Each row is a point on a tangle of strands that fork, close into loops and nearly touch. The rows are in no order.
Points whose rows are less than 64.6 apart are linked; no others are. Some points are linked to none.
mume: [ 24   4  25   2   3 -17 -20  -6  -2  25   8  32  27  -2 -29  10 -16  -3
  18 -11  42  -1  31  33   3 -16  10  -9  19  18  19  35 -40  -8]
nesul: [-63   0 -15   6 -15  -5  24  -9 -15   2  22 -24 -18   4  12  11 -13  26
  34 -16  -3 -30   8 -27 -44 -16 -22  39  15  29  16 -15 -12 -32]
maman: [ -3 -40 -18  -5 -23 -16 -14 -12   3   9  11  -5  -6  29  28  -2 -17  11
 -10  21  12  10 -21   7 -33 -73 -42 -25 -16 -15  37 -28   5  -4]
lovep: [ 10   3  40  11  32 -16  19   5  19   4 -18  19  44   4 -27   3  17 -14
  13  -7 -12  -1  -2  34  19  35   2  24  -3 -22  15  31  -9  13]
sak: [-28  24 -23 -11 -17   3   0  24 -33 -13   8 -24 -44 -29  34  -2  20   8
  29 -20 -26 -17   3 -19   9  26   0  32  -5  10   7 -31   8   3]
dobeg: [ 15  20 -24 -11 -16   5  -1   3  -5  -4  26 -33 -19   0  -2  27  -5  26
 -24   6  22  16  16  -6  -4 -13  11   5   7  22   1 -10  18 -19]
Neri: [  2  18  43 -20  10 -15   8 -14 -21  23 -22  45  12 -34 -14 -13 -10  -5
   5  11  15   7  22  14  26  -6  20 -31  21  19 -11  11  -6   4]
kagek: [  3   9  29  -7  45   6  40  -7  22  13 -29  19  32  24  -4  -4  18 -18
   1 -37 -39 -21   7   0  31  60  11  17 -26 -15  -4  31  21  12]
rarom: [  6  12   0 -23  17   7  23   8 -13 -26  11 -20 -23 -44 -20  20  44  10
   6  12 -17  -1   7 -53   8  13  25  -9 -17 -13 -34 -24  25  -7]
zoram: [-13   4  -5   5 -28   6 -18   2 -37 -21   9 -28 -33 -28  18 -11  -3 -20
  18  29  -2 -18   3 -18 -42 -18 -28  29  -5  -3  27 -39 -17  23]
Kiv: [ 12 -59 -24   6 -30 -15 -14 -11   4   0  16  12  15  34  28   1   5   2
  -2  30  19 -14  10  15 -22 -68 -16 -13 -11 -20  26 -13 -20  14]
sif: [ -2 -49 -21  -2 -22 -17  -4  -4  10   3  15   2   4  31  31 -14 -12   7
  -4  24  19  -4  -9  15 -24 -78 -34 -22 -16 -16  33 -25  -5   8]
vapug: [ -6  11  12 -21  20  -7   5  19  -6  -2 -13  40   8  -5   3 -40  -5 -35
   8  11 -23  -8  -2 -37  18  50  32 -43  -2   9 -29  26   2  37]
zegi: [-27  -5  -1  -9  -1 -19 -31 -29  -5  19  -4 -22  -1   1   7   4 -32  34
   8  20   2  19 -13 -12 -46 -54 -38   4  -7  11  22 -48  30 -23]
rop: [-13 -10   9 -10  13  -2   5  15  -1  -6 -24  34  -8  -8  -1 -45   1 -34
   1   9 -27  -5  -9 -28  24  29  31 -38   1   4 -37  24  10  21]
Piv: [-15  32 -30  14   2  33  22   2 -17 -33  24 -27 -37 -24  -7  15   9 -13
  40 -28 -20  14 -36  10 -22  29   7  36   4  11  18  10   2 -15]
loni: [ 16   3  18  12  25 -17  37  -5  18   6  -8   8  31  25 -11   6  33   9
  -4 -21 -21 -23   7  42  26  48  -4  23 -20   3  18  34   2  10]
disu: [ 19  27  47   0  36 -14  28  -4   7  16  -3  21  59 -15 -21   7  11   4
   8  -5   5   8   8  52  24   7 -11  13  -6  -1  26  14  -6  -3]
pumir: [ 13   3 -10 -10 -33   4 -28 -15 -43 -20   9 -18 -28 -21   4  10  10 -11
   9  44   4 -18  21 -22 -46 -21 -16  27  -3   4  24 -38 -26  25]
Kabal: [ -4 -15 -36   2 -25 -11   6  20  30   5  -8  11 -13  17  -1  -5 -11  -3
 -27 -20  30  -5   7   5  20 -13   2  -5  10  22  -1  14 -21   2]
gimed: [-53  -8 -10  33 -29  -2 -29   4 -20   6  -6 -26 -16 -15  37   5  -8  15
  32 -28 -28 -17 -14 -19 -43  -4 -12  37  20   6  -3 -25   0   5]
saz: [  8 -65 -28   3 -35 -10 -29 -11   4   3   3  22  20  33  26  13   8  -2
  -6  24  12 -13  19   4 -17 -55  -8  -8  -3 -27  18 -16 -30  20]
kez: [ 31  41   7  -4  41  24  18  -3  45   6 -16 -21   7  21   2  -3  31  25
 -37 -32 -11 -20  -1  -1  11  67   1  10 -21 -17 -17 -26 -11   0]
fatok: [ 12   2  38  -3 -23  -3 -14 -28 -23  35  -5  51  28 -12 -17  26 -25   8
   6 -29  18  15  17  18  36  -4   5 -41  24 -12   8  22 -31 -11]
tavud: [ 27  -4  -6 -23 -31   3 -43 -24 -37  -7  -3   2 -11 -14   6  31  33   2
 -23  46  -2   4  20 -26 -32 -28  -9   5  -5   0   9 -42 -23   3]
Binu: [ 25  -1 -10 -17 -31   2 -42 -20 -42 -16   4  -9 -19 -20   0  28  22  -1
  -4  48   1  -8  24 -25 -41 -20  -6  18  -3   3  12 -39 -27  19]
sida: [ 33  22 -18  39   6   3   6 -11  22   8  -5 -20  13  21  -1   7   0  34
 -36 -21  -9  26 -32  36 -16  28 -17   0   4  20   3  10  -5  -1]
Keme: [  2 -42  -9  12 -28   1 -33  17  12  -8  -2 -13   1  -4  14  14  24   1
 -25   9   2  12  -5   4  21 -24  -1  -5 -13 -19  -9  -2  14 -22]
silot: [ 11 -12   5   5   0 -20 -20   5  14  16  -4  29  19   5 -28   3 -21  -3
  15 -10  40 -11  36  25   8 -17  19   0  20  21   5  34 -33  10]
muv: [ -3 -41 -27  11 -12 -28  19 -11  21   5  18   9  -6  47  -5  -3 -37  34
  20 -12  29  -3   1  22 -11 -64   7 -18  16  32   0  19   3   2]
fas: [-15  43 -43   4  20  35  36 -11  -5  -7  -4 -21 -25 -32 -13  11   2  -6
  16 -47 -32   4 -28  13 -24  49 -19  36   8  29   9 -15   6  13]
zeseb: [ 24  24  55   6  27  -9  15  -7   2  15   3  24  53 -12 -27   9   7  -8
  14   0  13  15   3  48  18   5  -7   5   2 -15  25  22 -16 -12]
Bati: [ -1  12  41 -18 -11  -2 -13 -18 -22  33 -24  53  19 -28  -8   8 -34   3
  -2 -21  14  19  13  12  44  -5   6 -45  20  -4  -6   7 -20  -1]
Ton: [  0 -15  10 -19  17   8  13   5 -25 -15  13  21 -10  -9   9 -59   9 -54
   2  40 -10 -27  -4 -16  22  -3  10 -37 -10   0 -33  26  16  20]
posi: [  7 -35 -19  11 -31 -15  -4  12  13  -5  -1  -3  -5  -8   9   7  30  12
 -24   3   3   4  -1  10  24 -19  12 -15  -9  15  -9   9  11 -18]
sadeb: [ 17  15 -22  29   6  18  -9  -5  27  -1   1 -23   5   8 -17  20 -28  17
 -20 -14  14  49 -41  14 -29   2  -8   3  14  10  -3  13   0 -18]
vuzi: [  5   9  33 -14  10 -22  24 -11 -17  13 -19  42   5 -24 -22 -16   5  -9
   8  19   8  -5  24  10  16   3  30 -23  22  22 -11  21  -7   9]
nako: [ -5   0   5  -8  -5  -5  -6  18 -35 -33  17 -31 -31 -46   2   9  37  -2
  28  23 -20 -12   3 -26   0  13  -9  23 -25 -19   7 -31  10   3]
basur: [  5  30  49 -16  46   6  50   1  10   7 -16  29  33   4 -11 -25   0 -43
  12   2 -17   1  -8  -2  18  36  -1   2  -8 -29   8  20   2  14]
Fitim: [ 16   9  32   4  34 -19  39  -5  12   8 -10  13  45   8 -19  10  26   4
   7 -13 -17 -15  13  43  24  37   2  23 -14  -1  16  32   7  13]
tapi: [  2 -25  41   5  14  -6 -11 -11 -19  -2 -11  24   7 -35 -14 -17  -2 -23
  16  32  11  -4  14  25  20 -28  27 -20  10   2 -24  31  13   1]
pag: [-12 -52 -33  10 -19 -27   1 -10  22  11  10   3  -3  49   7  14 -38  41
  10 -18  19   5  -6  11  -7 -55   1 -17  11  13  -6  10  18   1]
pinav: [ -2  16  36 -37  29   0 -15  20 -14  -2  -1  30  16 -26   0 -38 -21 -37
  12  36   5  -7  -3 -20  26  26  21 -47 -14  -5 -39  24   2  32]
Runas: [  6 -20  -4  -2 -20   8 -49  20   6  -8   1 -26   2  -7  12  24  11   9
 -25  11   4  22   2  -7  11 -17  -4   5 -14 -20  -7 -21  21 -17]
tofid: [  6   7   3  -2  10  19   8   4  -2 -18  -1   4 -17 -13   5 -38  40 -14
 -21  12 -29   6 -21 -39  16   0  31 -47 -14  -1 -50  -3  25 -24]
gad: [ 14  22   1 -10  16  18  16   1   1 -18  -2  -1 -17 -20  -5 -18  42   0
 -20   8 -22   9 -10 -50  10   4  38 -43 -11   1 -57 -16  24 -20]
gases: [  5  12  23   3  39   4  29  -4  32  11 -34  17  24  24   0 -18  31 -11
 -13 -38 -38 -16  -6  -2  31  62   4  17 -26 -12   2  13   6   1]
loze: [ 12  35  35 -18  40  -4  41  -5  13  26  -6  19  58  -8 -17  13   5  11
  -5 -21   7  -8  25  52  38  12 -11  17 -11   7  15  10   6   2]
Rulaf: [ -3 -54 -11  11 -14 -20   1  10  16  -8  10   5  16   2  22 -22   4  -5
   1  25  26 -12  11  23   2 -70 -14  -8 -20  -2  17 -10  -1   2]
miven: [-22 -53 -30   4 -19 -23 -12  -5  24  15   0   0   1  44  16  16 -41  42
   3 -18  11  13 -12   4  -5 -51  -9 -14   4   2  -4  -6  28   1]
vagos: [ 10  25  19 -23  18  -6   7  10 -12   3   1  43  26  14   0 -18  -8 -37
  18   9 -18  -9   9 -38  13  64  33 -36   5  -4 -22  35  -6  43]
lemo: [  1 -56 -15  17 -27 -16  -9  11  12 -10  12  -4  10   6  26  -4  14  -2
 -11  22  13  -3  -2  18   2 -55 -13 -13 -21 -11  15  -2   6  -7]
pamu: [-33   1  -2   6 -16   1 -33  20 -21 -16  -2 -36 -14 -26  14   4 -24   1
  19  10 -12   0   7 -18 -23  -4 -16  39  -1 -10  15 -42  11  24]
gumig: [ 17  25  18   7  35   7  26  -3  39   6 -31   9  16  16   2 -28  44  -2
 -25 -28 -33  -6 -19  -4  21  55   1   8 -25  -8   1  -7  -9 -12]
tazan: [ -6  26 -24 -12  -6  10  12  -2 -12  -7  28 -35 -22   0  -6  23 -24  20
 -13   4  26  14  19 -14 -17 -17   3  17  13  23   9 -16  19 -17]
guga: [-17 -50 -16   4  -9 -21  -4  20  30  -3  -1   6  17   6  24 -28 -20   4
   2  13  26  -4   5  21   6 -70 -13  -7 -19   5  13 -18   5  12]
Paka: [ 25  11   4  22  16  -7  20  -6  23   4  -7  -5  16  40   2   1  34  21
 -23 -28 -21 -21  -3  38  22  56  -6  18 -21   5  13  29  -6   0]
toda: [ 19  25  58   0  26   5   4  -9   1  18  -4  31  45   0 -30  10  -5 -22
  17  -1  13  12   4  31  19  14   4   5  14 -37  12  27 -17  -8]
viduz: [  4  -7  -6  -3 -18   5 -45  19  -2  -9   7 -36   0 -11   6  31   0  20
 -15  13   4  23   9  -7   2 -12   5  13  -8  -9  -5 -25  28  -7]
moza: [-15  20 -17  -6 -14  -4  -2  21 -37 -20  14 -26 -42 -38  31   0  41   9
  39  -9 -32 -18  -4 -18   9  28   0  26 -18   4   5 -28   9  -3]
Pib: [  6 -15   0  -3  10  11   2   5 -23 -22  23  13 -12  -1  13 -56  25 -50
  -1  32 -25 -22 -15 -25  16   7  19 -50 -19   0 -38  34  20   6]
tig: [-34  36 -28   2 -11  37  -8  17 -24 -17  17 -23 -50   5  29  11   4  -7
  36 -45 -10  -9  -8  -8  -4  27  16  44  18  -7   0   0  -7 -19]
bova: [  3 -28 -29  16 -18 -17  -3  16  29   2   1  14   0  28 -12  -1 -26  -1
   0 -17  34  -9  13  18   6 -19  11  -3  14  17   2  33 -26  13]
Tuz: [  3 -34 -17   9 -29 -14 -19  11   5  -2  12 -19   3   5  29   8   4  17
 -21  15   7  20 -11   9  -5 -46 -20 -17 -23  -1  17 -14  23 -16]
duk: [ 22  37  56 -11  13  23   6 -20 -10  23   0  39  39   9 -19   7 -20 -23
  11  -8  11  18   0  21  36  14   1 -16  18 -48   2  20 -14 -11]
badeb: [  0  17  42 -11  48   3  46   2  19   9 -27  26  37   6 -10 -18   8 -32
   9 -15 -31  -3  -6  -1  25  46   3  11 -16 -25   5  19  12  16]
gozor: [-21  -3   2   6  -5 -19 -30 -24 -18   6   6 -33   1  -7   3   9 -28  33
  18  27  -4  13  -2 -10 -55 -42 -23  14  -6  13  19 -38  28 -12]
zep: [ 20  -1  52 -12   2  10 -27 -21 -44   8   3  28   4 -35   1 -10 -24 -18
   9  26   9   7  -5  27  36 -23   6 -56   0  -8 -24  32   5  -2]
Nokel: [ 32  37   2   7  36  35  10  -5  24   1  10 -46  -4  29  -7  23   2  33
 -32 -26  -1 -17  -2  25 -12  70  -4  13   0 -22 -12  -9  -3  13]
biz: [ 36  28 -10  32  11   6   8 -12  21   8  -2 -23  10  33   5   6  13  38
 -39 -24 -11   4 -17  39  -4  44 -15   6  -2  11   4  11  -7   1]
Nem: [-26 -33 -26  -8 -16 -18 -16   2  18  17  -6  -6   0  23  27   6 -37  31
 -14  -9   9  23 -14  -5  -8 -53 -27 -14  -7   3   9 -29  31  -7]
zetuk: [  6 -35 -22  12  -9 -29  -3  -1  20   6  14  13   7  34  -7  -9 -36  28
  26 -12  32  -7  17  31  -5 -55  19 -12  11  38  -2  22  -2  14]
vuro: [-31  39 -28  -9 -14  18  -3  21 -30  -8   9 -22 -50  -9  44  -2  17   5
  29 -38 -17 -18   2 -16   7  25   8  36  10   6  -1 -23   0  -9]
Pamal: [ -8 -18  -7  -8 -12 -15 -32 -26  -8  14   6 -16  -7  16  19   5 -25  19
  -4  23   6  22 -24  -2 -47 -65 -46 -15 -13  -6  35 -34  19 -18]
mudul: [-21 -55 -22   5 -11 -22 -17  18  34   0  -6   6  16  22  20 -15 -38  20
  12  -6  21   2   1  20   6 -63  -2  -6  -8   5   0 -12  14  21]
mesuk: [ -2  -6   2   7 -14   3 -29  16 -42 -29  15 -27 -38 -37  14   5  42 -13
  43  14 -29 -23  -7 -23  -7  21 -13  28 -21 -30   6 -21  -4   3]
Vepa: [-38   5 -18 -17   1  -1 -14 -18   1  19   5 -21  -6  19  -4  24 -49  36
   4  -5  20  10  18 -30 -27 -31 -16  24  16  16   4 -30  24 -29]
ninu: [ 30  39  13   5  36  14  25  -3  42   3 -24  -8  10   5  -1 -19  45  14
 -33 -23 -23  -4 -20  -6   9  54   0   4 -24  -9  -9 -24 -15 -11]
Motob: [ -1 -38 -20 -16 -36   5 -20 -10  -8   6 -16  27   3  11  31   8  28 -16
 -42  22   2  -4  16 -20   0 -40 -25  -6  -1 -22   8 -37 -25  -1]
situ: [-22  32 -27  15  -3  40   1   8 -19 -30  23 -27 -43  -6  10  16   8 -15
  46 -37 -17   6 -30   6 -16  28  16  41  10  -2   7  13  -2 -23]
sudun: [ 17  49  51 -28  36  12  45  -5  -7  12  -1  36  31   8 -10 -22  -9 -39
  12  13   2   2   2  -2  20  26   1 -12   5 -29   4  16  -6   9]
lali: [-40   6  -8  12 -23  -2 -17  21 -28 -14  -2 -30 -28 -34  34 -12  -6  -3
  24  -3 -23 -11  -8 -15 -21   1 -19  34  -2   1  17 -42   5  18]
mafa: [-47 -18  -4  34 -26 -11 -30  -6 -21  -1   0 -32  -7 -14  17   9 -20  16
  42  -6 -25 -13  -9 -17 -52 -12 -11  36  10   3   6 -22   8  10]
pese: [ 16 -16 -22   4 -31  -9   6   5  13  -1  -1   1 -16  -2  -4   6  35  10
 -29  -2   6  -1   3   3  24  -2  18 -16   1  22 -14  14  -2 -21]
rig: [ 16  49  53 -27  27  22  25 -10  -6  20  -3  38  35  10 -13 -11 -20 -34
  11   3   9  11   3   6  31  21  -1 -13  12 -40  -2  11  -7   1]
Nolak: [  2  -6 -35  -6 -28 -10   1  11  10   6   8 -12 -11   6  19   9  -3  23
 -36  -7  19  17   4  -1  13 -29  -3 -12  -6  29   1 -10  16 -16]
Maku: [ 31  37   7  -2  40  35  12   0  41   0  -1 -36   0  33   1  12  17  28
 -34 -33  -2 -26   3   9   4  73   2  14 -17 -27 -16 -15  -8   4]
nogar: [ 32  18  -3  27  12   3   6  -7  26   6  -8 -15  12  37   5   2  26  28
 -32 -28 -18  -9 -12  39  11  56  -7  12 -11   4   6  17  -8   1]
fel: [-60   0 -13  -7  -7 -10  12 -14  -8   9  13 -25 -10   5  -1  11 -33  34
  30  -3   5 -23  19 -31 -42 -21 -22  40  15  27  11 -28   1 -23]
bef: [ -6 -22 -18   0 -22 -17 -16   4   4   6   7 -18   0   7  30   5 -13  25
 -22  10   8  25 -12   3 -12 -52 -25 -17 -20   8  19 -27  32 -16]
Beden: [ -8 -54  -5  11 -25   8 -26  12  12  -9  -8   1   1   1  13   2  22 -21
 -24  12   3  -3  -1   0  23 -30  -8  -1  -7 -34 -11  -1   5 -16]
masu: [-11  -5 -39  -9 -22  -4  -4   8  14  13   3 -10 -11  20  20  13 -27  24
 -34 -17  24  20   4  -9   6 -32  -9  -8   3  23   0 -12  19 -15]
nez: [  3 -14  27   0   6 -22  12  -6 -13   2 -18  34   1 -17 -21 -16  11 -14
  14  20 -10  -6  12   6  15  14  42 -24  18   9 -25  36   5  15]
fef: [-27   5  -6  15 -28   4 -15  11 -34 -17   4 -29 -35 -35  33 -18   2 -15
  25   9 -16 -15 -14 -13 -36 -10 -28  30  -3   1  22 -39 -10  18]
foro: [ 14  27  -5 -22  20  17  27   3   2 -16   0  -9 -22 -28 -18   4  40   6
 -14   3 -13   2   5 -60   7  11  36 -27  -7  -4 -51 -23  16 -10]
beg: [ 15  20  18   9  22   2  30   1  31  -1 -24  16   1   7 -10 -35  40 -23
 -22 -11 -19   1 -28  -2  13  40  -5  -2 -12 -10  12   8 -27 -19]
rudet: [-40 -13  -3  26 -19 -19 -16 -15 -25   0  10 -35  -2 -14   8  13 -20  30
  40   5 -20 -12   1 -15 -56 -17  -9  33   8  14   9 -24  16   3]
foza: [ 10 -18 -11 -22 -33  10 -26 -12 -17   4  -7  12  -5   5  24  12  34 -14
 -45  29   6   1  15 -23  -5 -36 -29  -3  -3 -18   9 -43 -19 -13]
kofe: [ -6 -44  26  14   5  -8  -6   0  -7  -8 -15  20   6 -24 -14 -19   9 -28
  13  28   3 -10  12  18  21 -23  28 -11   8  -5 -26  31  12   4]
sep: [ 15  -4  16  29  14 -21  11  11  27  -2 -17  12  31  12 -20  -5  18  -6
   2 -10 -10   1 -13  39  12  37  -8  19  -5  -7  22  32 -22  13]
rirob: [-31  24 -22 -10   5  18  16  -3  -3  -7  22 -30 -18   3 -14  19 -44  11
  -1  -4  28  15  12 -22 -27 -17  -6  30  18  16  12 -16  12 -22]
Nur: [ -5 -58 -25  -2 -36   0 -24  -7   2   5 -15  31  16  22  29   9  15 -16
 -24  20   9 -12  22 -10   0 -44 -14   0   4 -31   7 -25 -30  16]
modep: [  4   7 -25  18   0  20 -12  -6  23  -1  10 -21  -6  19 -18  24 -41  11
 -16 -16  27  45 -31   1 -26 -15  -5   5  15   4  -1  18   3 -31]
lepu: [ 16  -5 -26  36 -12   0  -5  10  33  -6   1  -6  -3  25 -11   1 -19   0
 -18 -17  17  27 -37  25 -11   1  -8  -6   7   7  10  35 -23  -9]
feku: [ 14  10  14  -3  11  -2  14  -3 -10   4  -5  40   2  28  -8 -21   9 -35
  12   0 -29 -10   3 -30   6  57  34 -30  13  -8 -16  44  -9  23]
ratop: [-20  -3  -3  15 -14 -14 -27  -5 -25  -5  13 -41   0 -11   5  22 -25  30
  22  16  -9   9  12 -11 -40 -18  -2  25   1   7  10 -28  32   5]
gav: [ 36  31 -14 -10  11  26  15   9  10 -26  27 -39 -28 -20 -38  26  14  -3
  -4   7  13  10 -17  -4 -14  27  14  10   1  -8   1   2 -13  -6]
zifu: [ 16  21  32   0  26  -3  49 -10  -2  -1  -3  30   5  19 -13 -33  26 -41
   8   8 -22  -8  -9 -12   3  39   8 -16   1 -14  15  36 -14  -2]
Pigi: [ -9  -1  -6   5 -13  -3 -37   9 -20 -11  13 -43  -2 -12   3  29 -20  25
   7  13  -4  17  16  -9 -20  -9   6  26  -1  -1   5 -29  32   8]
moz: [ 19  23  42 -25  11  -8 -10  -1 -25   6   0  39  25 -10  -9  -8 -13  -8
  25  27  -6   7   5  -5  19  37  38 -47   7  -5 -34  30   3  28]
mizag: [ -1 -13 -19   0 -18 -18  22  12  21   4 -15  23 -12   0 -12 -16  14 -10
 -23  -7  21 -16  15   7  24  -2   8  -8  11  27   0  18 -26   0]
Neni: [  4 -22 -14   9  -8 -21 -13  16  23   9  -6  23  11  13 -19  -3 -24  -2
   8 -13  38 -13  31  22  10 -19  18   2  16  23  -1  29 -27  17]
gol: [  6  -7   0   3  11  16   3   7 -14 -22  11   9 -16  -2  13 -54  33 -37
 -10  22 -32  -7 -22 -30  17   4  25 -53 -19   1 -42  21  23 -11]
pufa: [ 10   4  32 -12  13 -15   6  -3 -20   4 -10  39  10  -5 -17 -16  -4 -15
  23  22 -14  -1   8  -5  13  34  44 -33  17   1 -29  37   4  29]
pugud: [ 12 -10  50  -5  14   3 -20 -18 -33   6  -5  26   6 -38  -8 -15 -14 -21
  13  31  12   4   9  26  25 -28  19 -36   8  -1 -23  31  12  -2]
buda: [ -8 -53 -20  10  -8 -25 -22  12  30   5   0  10  17  24   6 -10 -38  26
  23 -10  24  -2  11  26   6 -58  15  -6   0  19  -6   4  12  22]
Keke: [  2  17 -21 -34   0  17  -1  22   0 -15   9 -25 -29 -23 -23  32   9   7
   0  -6   6  -6  20 -39  18  26  20  23   2 -11 -19 -23   7  10]
pazal: [  8  24  37 -32  19  -4 -18  15 -14   2  -2  37  32 -17  -2 -16 -21 -20
  21  26  -1   4   0 -20  24  42  33 -49  -7  -8 -40  24  -1  35]
Pevu: [ 23   1  -6  40   2 -16   6  10  30  -3 -12  -2  19  20  -8  -6  13   9
 -17 -16 -10  12 -29  42   2  32 -12   7  -5   7  18  27 -21   8]
rokas: [ -7  37 -37   1  30  37  27  -9   1   3  -5 -31 -19 -17 -21  24 -14   0
   2 -45 -28 -10 -13  12 -26  63 -25  31  16  11   2 -15   4  31]
mun: [-48  -2 -11 -17   2  -9 -16 -22   3  21   2 -22  -3  16  -9  22 -46  42
  23   0  13  -6  21 -31 -35 -28 -22  35  15  17   4 -35  13 -27]
Sogok: [ -1  -2   5 -15   7  -1   5  13 -29 -33  16 -27 -25 -47 -12  21  46   4
  26  18 -23  -9   3 -43   6  16   8  10 -25 -24 -15 -25  24  -4]
Veb: [ 12  15  24   5  19  -3  42  -4  15  -1 -16  26  -5  12 -17 -37  35 -37
 -10   0 -16  -8 -17  -6  10  35  -1  -7   0 -11  15  23 -27 -15]
vevu: [-71   4 -18   5  -3  15  27   6   0 -12  19 -20 -16   0   2  12 -22   9
  36 -23   6 -12  -6 -25 -37  -9 -23  49  11  21  19  -6 -15 -40]
luv: [ -1  -9  -1  -3  -8 -22  33   2  10   6 -18  32 -11  -6 -21 -19  21 -16
 -11   2  12 -19  18   5  19   6  16  -9  17  24  -2  23 -25   2]
vipak: [ 20   0   0 -24 -25  12 -32 -11 -28  -4   4  -6 -13  -7  11  16  31 -10
 -33  40   9   0  22 -24 -18 -30 -27   7  -6 -14  11 -48 -15 -10]
Beno: [  1   9  21 -13   8 -21  32  -6  -3  15 -21  42  -1  -9 -26 -20   8 -19
   0   8  14 -15  25   4  16   9  19 -10  26  16  -1  20 -21   9]
zego: [  5   8   6 -22 -13  11 -33   9 -21 -15   7 -25 -15 -19   6   7   9 -14
 -17  39  12   0  18 -22 -19 -26 -30  22 -11 -19  16 -51  -6  -1]
vokeg: [-16   5   2  -6 -11   8 -39  20 -16 -17   1 -36 -12 -25   8   6 -17  -6
   3  24   3   4  13 -18 -22 -14 -21  32  -8 -17  16 -47   8  16]
Gis: [ -6  -2  21 -27  27   4   4  15 -19 -11   3  25  -1 -21   3 -56  -7 -50
   8  40  -3 -19  -3 -17  23  10  15 -42 -13   2 -35  25  11  28]
faka: [ 28  22 -20  36  10  14  -2 -13  23   5  -3 -25  11   7 -13  19 -15  31
 -27 -17   1  41 -36  24 -29  19 -11   5  13  17  -4   7   2  -5]
rofa: [ 26   4 -16  42  -4  -5  -3   8  33  -1  -9  -8  11  19  -8  -3  -3  11
 -23 -17  -2  27 -40  35  -8  22 -13   0   1   9  11  25 -19   0]
bir: [-19 -52  11  11  -5   7  -9   7   5 -10 -19  18  -2  -8  -3 -24  11 -38
  -4  18  -4 -12   3   1  31 -18  15  -6   5 -24 -30  19  12   1]
Tav: [ 23  20  29   5  26   3  33  -9 -10  -3   7  29  10  32  -6 -24  19 -47
  15   6 -29  -8  -7 -23  -1  52  21 -22   2 -19   4  47 -10   7]
lunu: [-21   9 -28 -16  -9   0  -9  -6   3  17   9 -19 -10  18  10  20 -41  31
 -22 -10  23  22  11 -20 -12 -33 -12   6   8  20   4 -24  28 -22]
dopu: [ -3  -9 -34  10 -15  11 -10  -6  21   9  13 -12 -14  39  -3  23 -44  15
 -17 -23  31  29 -17  -5 -14 -27  -5  -4  16   7  -2  19   4 -29]
lebel: [-20  38 -34  14   8  32  33  -2 -11 -26  11 -22 -29 -33  -6   8  10  -7
  33 -34 -26  17 -39  14 -25  30  -3  37   4  28  17  -2   6 -10]
sapa: [-16 -58   3  10 -15  11 -13   5   8  -9 -13  14   0   1   8 -14  18 -36
 -15  17   2 -13   7  -1  28 -29  -1   1   2 -32 -20   6   4  -7]
zufut: [  9  43 -25  -9  39  32  29  -2  10   4   0 -39 -19 -12 -18  23 -10   9
 -11 -36 -19 -14  -9  10 -20  71 -23  21   6  -3  -1 -22   0  37]
mub: [ 20  41 -14  -3  38  33  18  -2  19   4   1 -43 -10   5 -17  28 -10  21
 -24 -30  -9 -13  -3  14 -19  71 -14  18   7 -16  -8 -21  -2  31]
mez: [  0  16  48 -22   2  -6  -5 -15 -24  26 -24  47  12 -45  -6  -8 -23  -3
   0   1  15  15  12  16  36 -15   9 -44  13  14 -10   6  -7  -2]
livas: [ 20   7  36  -3  -8  -9 -20 -20 -14  36   3  42  30  -9 -24  24 -17   1
  11 -21  32   6  25  25  20 -11   6 -25  22   2  15  30 -37 -15]
Dovin: [-57   7 -19   0   7  20  19   1   4 -12  17 -24 -12  -2 -17  18 -44   5
  26 -13  17   5   1 -26 -36 -10 -13  48  14  12  16  -9  -3 -30]
vutu: [ 23  -9 -14   5 -22  -2   7  -5  13   2  -5   8 -21   7 -16   1  41   1
 -25  -6  -1  -6  -2  -6  21  13  27 -18   9  12 -20  24 -14 -24]
lov: [ 18   3 -24  -7 -26  -2 -11   7   0  -1  17 -26 -11  -2   7  26   9  28
 -30   4  14  19  10   0   8 -15  10  -6  -1  22  -4 -10  22 -21]
sobom: [  6 -15 -34  24 -20   2  -3   8  28   0   8  -5 -11  37  -5   6 -31   1
 -16 -22  29  19 -22  13  -9 -17  -2  -8  12   7   3  34 -16 -12]

A tip is a point with one link. Name the tips that can be reached along the links from each point below, in the order of the rows.
badeb: rop, loze, moza
Nur: gimed, zep, vutu
Pib: mesuk

How many points has the smallest loop of links through each point below? Write - if it is on no loop.
lemo: 12
dopu: 8
livas: 14
sep: 10
lunu: 13
zoram: 10
Sogok: -
Runas: -

A piece is all that can be reached along the links. How many separate loops has the piece of each point below (a circle has one, a figure eight two, a Y none), and how many tips (points with one link)?
lali: loops 1, tips 3
kagek: loops 0, tips 3
Ton: loops 1, tips 1
Pevu: loops 2, tips 0
mudul: loops 1, tips 0
lunu: loops 1, tips 0

Name the points in between on the shortest way along the links from the first point to the second, in order.
gumig; Piv: ninu > kez > Maku > Nokel > mub > zufut > rokas > fas > lebel
bef; zetuk: Nem > miven > pag > muv
mizag; mume: Kabal > bova > Neni > silot
Beden; vutu: Keme > posi > pese
Vepa; rirob: mun > fel > nesul > vevu > Dovin
